Each scene shows the same named points in several views. A view is turned or mirrored, shifted and resized as a whole, has a little noise and may leave points out.

Scene 1
View 1
J378: [ 14 -23 -10  14  12  18  -2  -9  12  14  -7   8  -1  -2   0  -2   2  14
 -11   9 -11   2 -37 -12]
J743: [ 12 -21  -4  20  21 -13  -7 -19   2 -11 -11  14 -11  -8 -10  17  11 -22
 -12  23 -11  -6 -29 -19]
J642: [  8  -9  -9  22   7  13  -1  -7  17   4  -9  13  11  10   3   4  14   4
 -18   1  -6  24 -34  -9]
J758: [ 16 -35 -15   9  10  44  -2  -1   7  34   0  -3  -4   0   4 -13  -7  32
  -2   4  -8 -11 -40  -4]
J330: [ 20 -36  -9   7  17  18  -4 -16  13  22  -5   5  -9 -17  -2  -9 -11  21
  -7  17 -17 -20 -41 -20]
J983: [ 12 -27 -13  17  13  28  -4   2  -2  15  -1  -2  -6   5  -2   2  11   8
  -4   4   0  -6 -33   2]
J609: [ 17 -34 -15   8   8  47   0  -1  13  38  -1  -3   1   0   6 -16  -8  39
  -4   1  -8  -4 -41  -4]
J112: [  6 -19 -18  22   5  43  -1  14  -9  19   4  -7   2  24   4   2  21   9
  -3 -10   8  12 -30  15]
J691: [  7 -11 -10  23  10   2  -2  -8  11  -5 -10  13   3   7  -1  11  18  -9
 -15   5  -6  17 -30  -8]
J645: [ 14 -21  -5  18  19  -9  -5 -21  13  -5 -13  16  -6 -10  -6  10   6 -10
 -15  21 -15  -2 -35 -21]
J615: [ 12 -32 -16  11   9  41  -2   3   4  29   0  -4  -1   5   3  -8   0  27
  -3  -1  -3  -5 -36   2]
J986: [ 14 -33 -12  14  16  25  -4  -5   0  18  -1  -1  -9  -3  -3  -1   2  12
  -3  10  -6 -13 -34  -6]
J2: [ 16 -22  -9  13  10  16  -1 -16  25  16  -9  13   4  -7   2  -7  -5  20
 -17  11 -17   6 -40 -19]
J333: [  8 -17 -13  18   3  36   1   2  13  23  -4   4   8  12   5  -7   8  23
 -12  -7  -3  17 -37   0]
View 2
J743: [  8 -18 -37  -1   9  -1   0 -11  19  -1 -13 -42  -8   3  26  -7 -21   4
  -6  -4  -1  -3  10  -3]
J2: [  0  -6 -28   4  17 -18  10 -24  -1 -21  -8 -21  -1 -15   6 -18  -6 -15
   8  -7  -3 -15  -3   8]
J691: [  7  -6 -30  -1   4 -10   3  -9  15  -9 -25 -23   0  -2   7  -2  -2   0
   4  -2  -3   7   3  -3]
J645: [  9 -18 -36   1  10  -8   1 -21  14  -7 -11 -41  -6  -3  20 -10 -16  -3
  -2  -5  -1  -8   7   1]
J758: [-15   7 -21   3  26  -9  24 -14 -15 -18   5  -9  -1 -16   6 -18 -22  -7
   8  -2  -8 -12  -8   7]
J986: [-13   3 -24   3  21  -5  21 -10  -8 -11   0 -16  -4 -11  13 -13 -26   1
   4  -1  -6  -8  -4   3]
J330: [ -9  -7 -27   5  26 -11  17 -26  -9 -18  10 -26  -5 -15  17 -23 -25 -11
   4  -7  -5 -23  -3   9]
J378: [ -4  -2 -25   2  16 -11  13 -17  -2 -14  -6 -20  -1 -11   9 -14 -12  -6
   6  -3  -5  -9  -3   4]
J983: [-13  10 -20   0  14   1  21   2  -3  -5 -11  -9  -1  -7   8  -3 -23   8
   3   3  -7   6  -5  -4]
View 3
J645: [  1  -5   5  11  49  -4 -16  17  23 -14 -30   6 -19  30  39  24 -16 -35
   0  29   4  -3  -7  14]
J758: [-19  22  -6  10  25  14   7   0  -1   0  21  20   0  23  -5  -3 -18  -3
  37  19   3 -21 -19 -11]
J986: [ -9   7  -4   4  40  11   2   9   7   1   8  18 -13  21   7   3 -17 -12
  16  26   7 -16  -9  -2]
J615: [-16  17  -7   6  17  16   4   4   0  -2  19  17  -6  13  -6  -7 -18  -6
  29  15   4 -17 -10 -10]
J2: [-12  17   0  20  28   2  -8   7  15 -18 -16   6   1  27  20  15 -15 -23
  31  13  -1  -7 -23   2]
J609: [-23  28  -7  13  19  16   6  -1  -1  -5  19  17   9  21  -7  -3 -18  -3
  43  11   0 -17 -23 -11]
J743: [  4 -11   5   3  45  -3 -17  18  22 -11 -24   6 -29  20  35  17 -15 -35
  -9  30   5  -4   4  15]
J112: [-10   3  -8  -5  -8  16  -4   5   2   0  23   8 -26 -10 -10 -15 -16 -12
  11  12   2 -13  15  -5]
J983: [ -6  -3  -5  -5  19  11  -3  11   5   1  13  13 -26   6   1  -7 -17 -14
   3  21   6 -17   9   0]
J333: [-13  17  -5  11  -7  12  -6   4   8 -13   6   4  -6   1   0  -4 -14 -17
  30   5  -3  -7  -6  -4]
J642: [ -4   4  -2   8  10   5 -14   9  16 -15 -12   1 -17   5  17   8 -15 -28
  14  13  -2  -5   1   6]
J330: [-14  17   0  15  56   6   3   6   8  -5  -3  21   3  41  17  14 -17 -13
  29  25   6 -16 -27  -1]
J378: [ -8  10  -1  13  29   4  -7   7  12  -9  -7   9  -8  21  16  10 -16 -21
  22  19   1  -8 -12   2]
J691: [  2  -3   2   5  12   0 -21  15  22 -17 -22  -3 -26   3  28  12 -14 -35
   0  17  -1   0   5  14]
View 4
J983: [ -6  15   8 -15   3   0  -6   3   0   1  29   2  10   8 -10  -3 -11   8
  -7   6   0   0 -10 -16]
J333: [ -9  18  13 -17  -6  -6   7 -14  20  -1  15  12   1  12  -7   4 -25   3
   7  17   1  -1 -14  -9]
J2: [-10  22  10 -23 -16 -14 -10 -15  13  -6  14  -3  -5  11  -7  -2 -28 -16
  21   0  15 -11  -3 -23]
J615: [ -5  20  24 -24  -2 -12  -5 -10  17  -5  29   1  -1  12  -9  -5 -13   3
   1  21  -4   0 -12 -16]
J642: [-10  16  -1 -14  -7   0  -1  -7   5   2  13   8   6   7  -8   4 -27   0
   9  -3  12  -7  -8 -14]
J691: [-11  13 -11 -11  -8   7  -3  -1  -3   5  11   6   9   5  -8   6 -30  -2
  10 -13  18  -8  -5 -16]
J986: [ -6  21  17 -24  -5 -11 -16  -2   3  -5  29  -8   1   9 -11  -8 -11  -3
   4   5   4  -4  -6 -24]
J609: [ -7  24  31 -28  -7 -21  -5 -17  27  -7  26   0  -7  16 -10  -6 -15  -3
   8  26  -3  -1 -12 -17]
J112: [ -7  14  10 -11   6   3   7  -1   8   4  27  15  11  10 -10   2 -13  16
 -10  18  -6   4 -16  -6]
View 5
J378: [-12  21  10  -2  19   3   7  55  13  21   0  10  32  -8 -15  -9   3   8
   2  13  -2 -29   1 -12]
J330: [-12  31  16   6  16   8  -3  66  17  18   7   5  37  -6 -31 -16  10  40
  -8  16   8 -15   8 -20]
J645: [-20  21  22   4  -2   2  10  76  21  28  21  -4   6   4 -16  -2  -3   5
  23  16  -3 -43 -15 -24]
J986: [-17  19   3   6  30   6  -2  48  13  26  -4   3  22 -14 -22 -17  -1  21
  -6  -2   4 -22   3 -15]
J983: [-17   9  -7   1  39   5   6  32   7  35 -12   2  14 -18 -11 -14  -9  -1
  -1 -14  -4 -31   2  -8]
J609: [ -2  27   5  -4  40   5   0  41   7  12 -14  17  62 -23 -21 -18  13  26
 -26   8   2  -8  18  -5]
J2: [ -7  27  20  -4  12   3   9  66  15  15   7  13  45  -6 -15  -5   9   9
   0  24  -4 -27   3 -13]
J333: [ -3  16   2 -11  39  -1  13  37   6  17 -15  21  51 -23  -3  -7   2 -12
  -8   7  -9 -27   9   3]
J642: [-11  12   8  -7  21   0  17  49  12  24  -3  10  28 -12  -2  -3  -5 -18
   9   9 -10 -40  -5  -8]
J758: [ -7  25   1   0  41   9  -2  39   8  17 -15  14  49 -21 -23 -20   8  28
 -22   2   3 -11  17  -8]
J112: [-12   4 -13  -8  52   3  11  16   1  30 -25  15  26 -30  -1 -14 -10 -20
  -9 -17 -10 -31   5   4]
J691: [-17  12   9  -1  13   1  13  56  15  32   7   4   9  -4  -5  -2  -7 -16
  20   5 -10 -44 -14 -13]
J615: [ -9  20  -2  -3  43   4   1  33   7  20 -16  15  45 -25 -18 -18   4  17
 -19  -1  -1 -16  13  -4]
J743: [-26  12  15   9  -1   3   9  72  22  37  19 -10 -11   5 -17  -3 -11   2
  28   7  -3 -46 -19 -26]
View 6
J986: [-12  24  30  -4   2 -15   6  12  20 -26  29  -8   0 -11   3  -3  19  13
  16 -18  24 -14   7 -16]
J691: [ -3  12   7  13  -3  -5 -33  11   0  -2  -1  17   3   3  -1 -12  10  -1
   3 -22  15  -1  10   3]
J758: [-13  15  30   6   4 -23  25  12  31 -31  36 -21 -24 -14   0  15  28  12
  17 -30  16  -6   2 -32]
J645: [  3  32  30  -9  -2  -5 -15  22  15  -8 -10  24  14   7   4 -10  17   4
  17  -1  25  -3  13  16]
J330: [ -2  33  47 -12   4 -17  25  21  36 -28  11  -5  -8  -3   2  11  34   9
  26  -8  24  -3   5  -7]
J2: [  5  19  28   6   4 -15   6  21  26 -14  -2   5 -17   4  -4  12  33   1
  17 -20  17  10   3  -4]
J112: [-25  -8  -9  26   0 -12 -21  -7  -8 -19  52 -15 -15 -15  -4  -8   1   7
  -5 -50   9 -16   7 -41]
J642: [ -3   9   9  15   0  -8 -21  11   4 -10   9  10  -9   1  -4  -2  16   1
   5 -27  13   0   7  -8]
J333: [ -7   1   8  22   3 -17  -3   9  12 -15  24  -9 -27  -5  -8  11  23   2
   5 -42  10   3   1 -29]
J609: [ -9  11  29   9   6 -25  29  11  31 -30  35 -22 -31 -11  -4  21  34   9
  15 -34  14  -3  -1 -33]
J983: [-20  13  12   6   0 -11 -11   4   5 -23  38  -7   1 -12   2 -12   7   9
   5 -26  18 -21  10 -23]
J743: [ -4  35  28 -11  -3  -2 -26  18   8  -7  -5  24  28   3   7 -22  11   6
  15   4  27 -10  14  19]
J378: [ -3  20  26   5   2 -13   0  16  19 -18  10   2  -9  -1  -1   3  22   5
  14 -19  17  -2   6  -7]
J615: [-14  12  21   8   4 -19  16   7  21 -28  38 -20 -21 -13  -1   9  22  10
  13 -33  15 -10   3 -33]

In a view up to two points have been moved. Name them for each view, in the order of its rows, or write -.
view 1 -> J642, J983
view 2 -> J758
view 3 -> J743
view 4 -> -
view 5 -> J691
view 6 -> J112
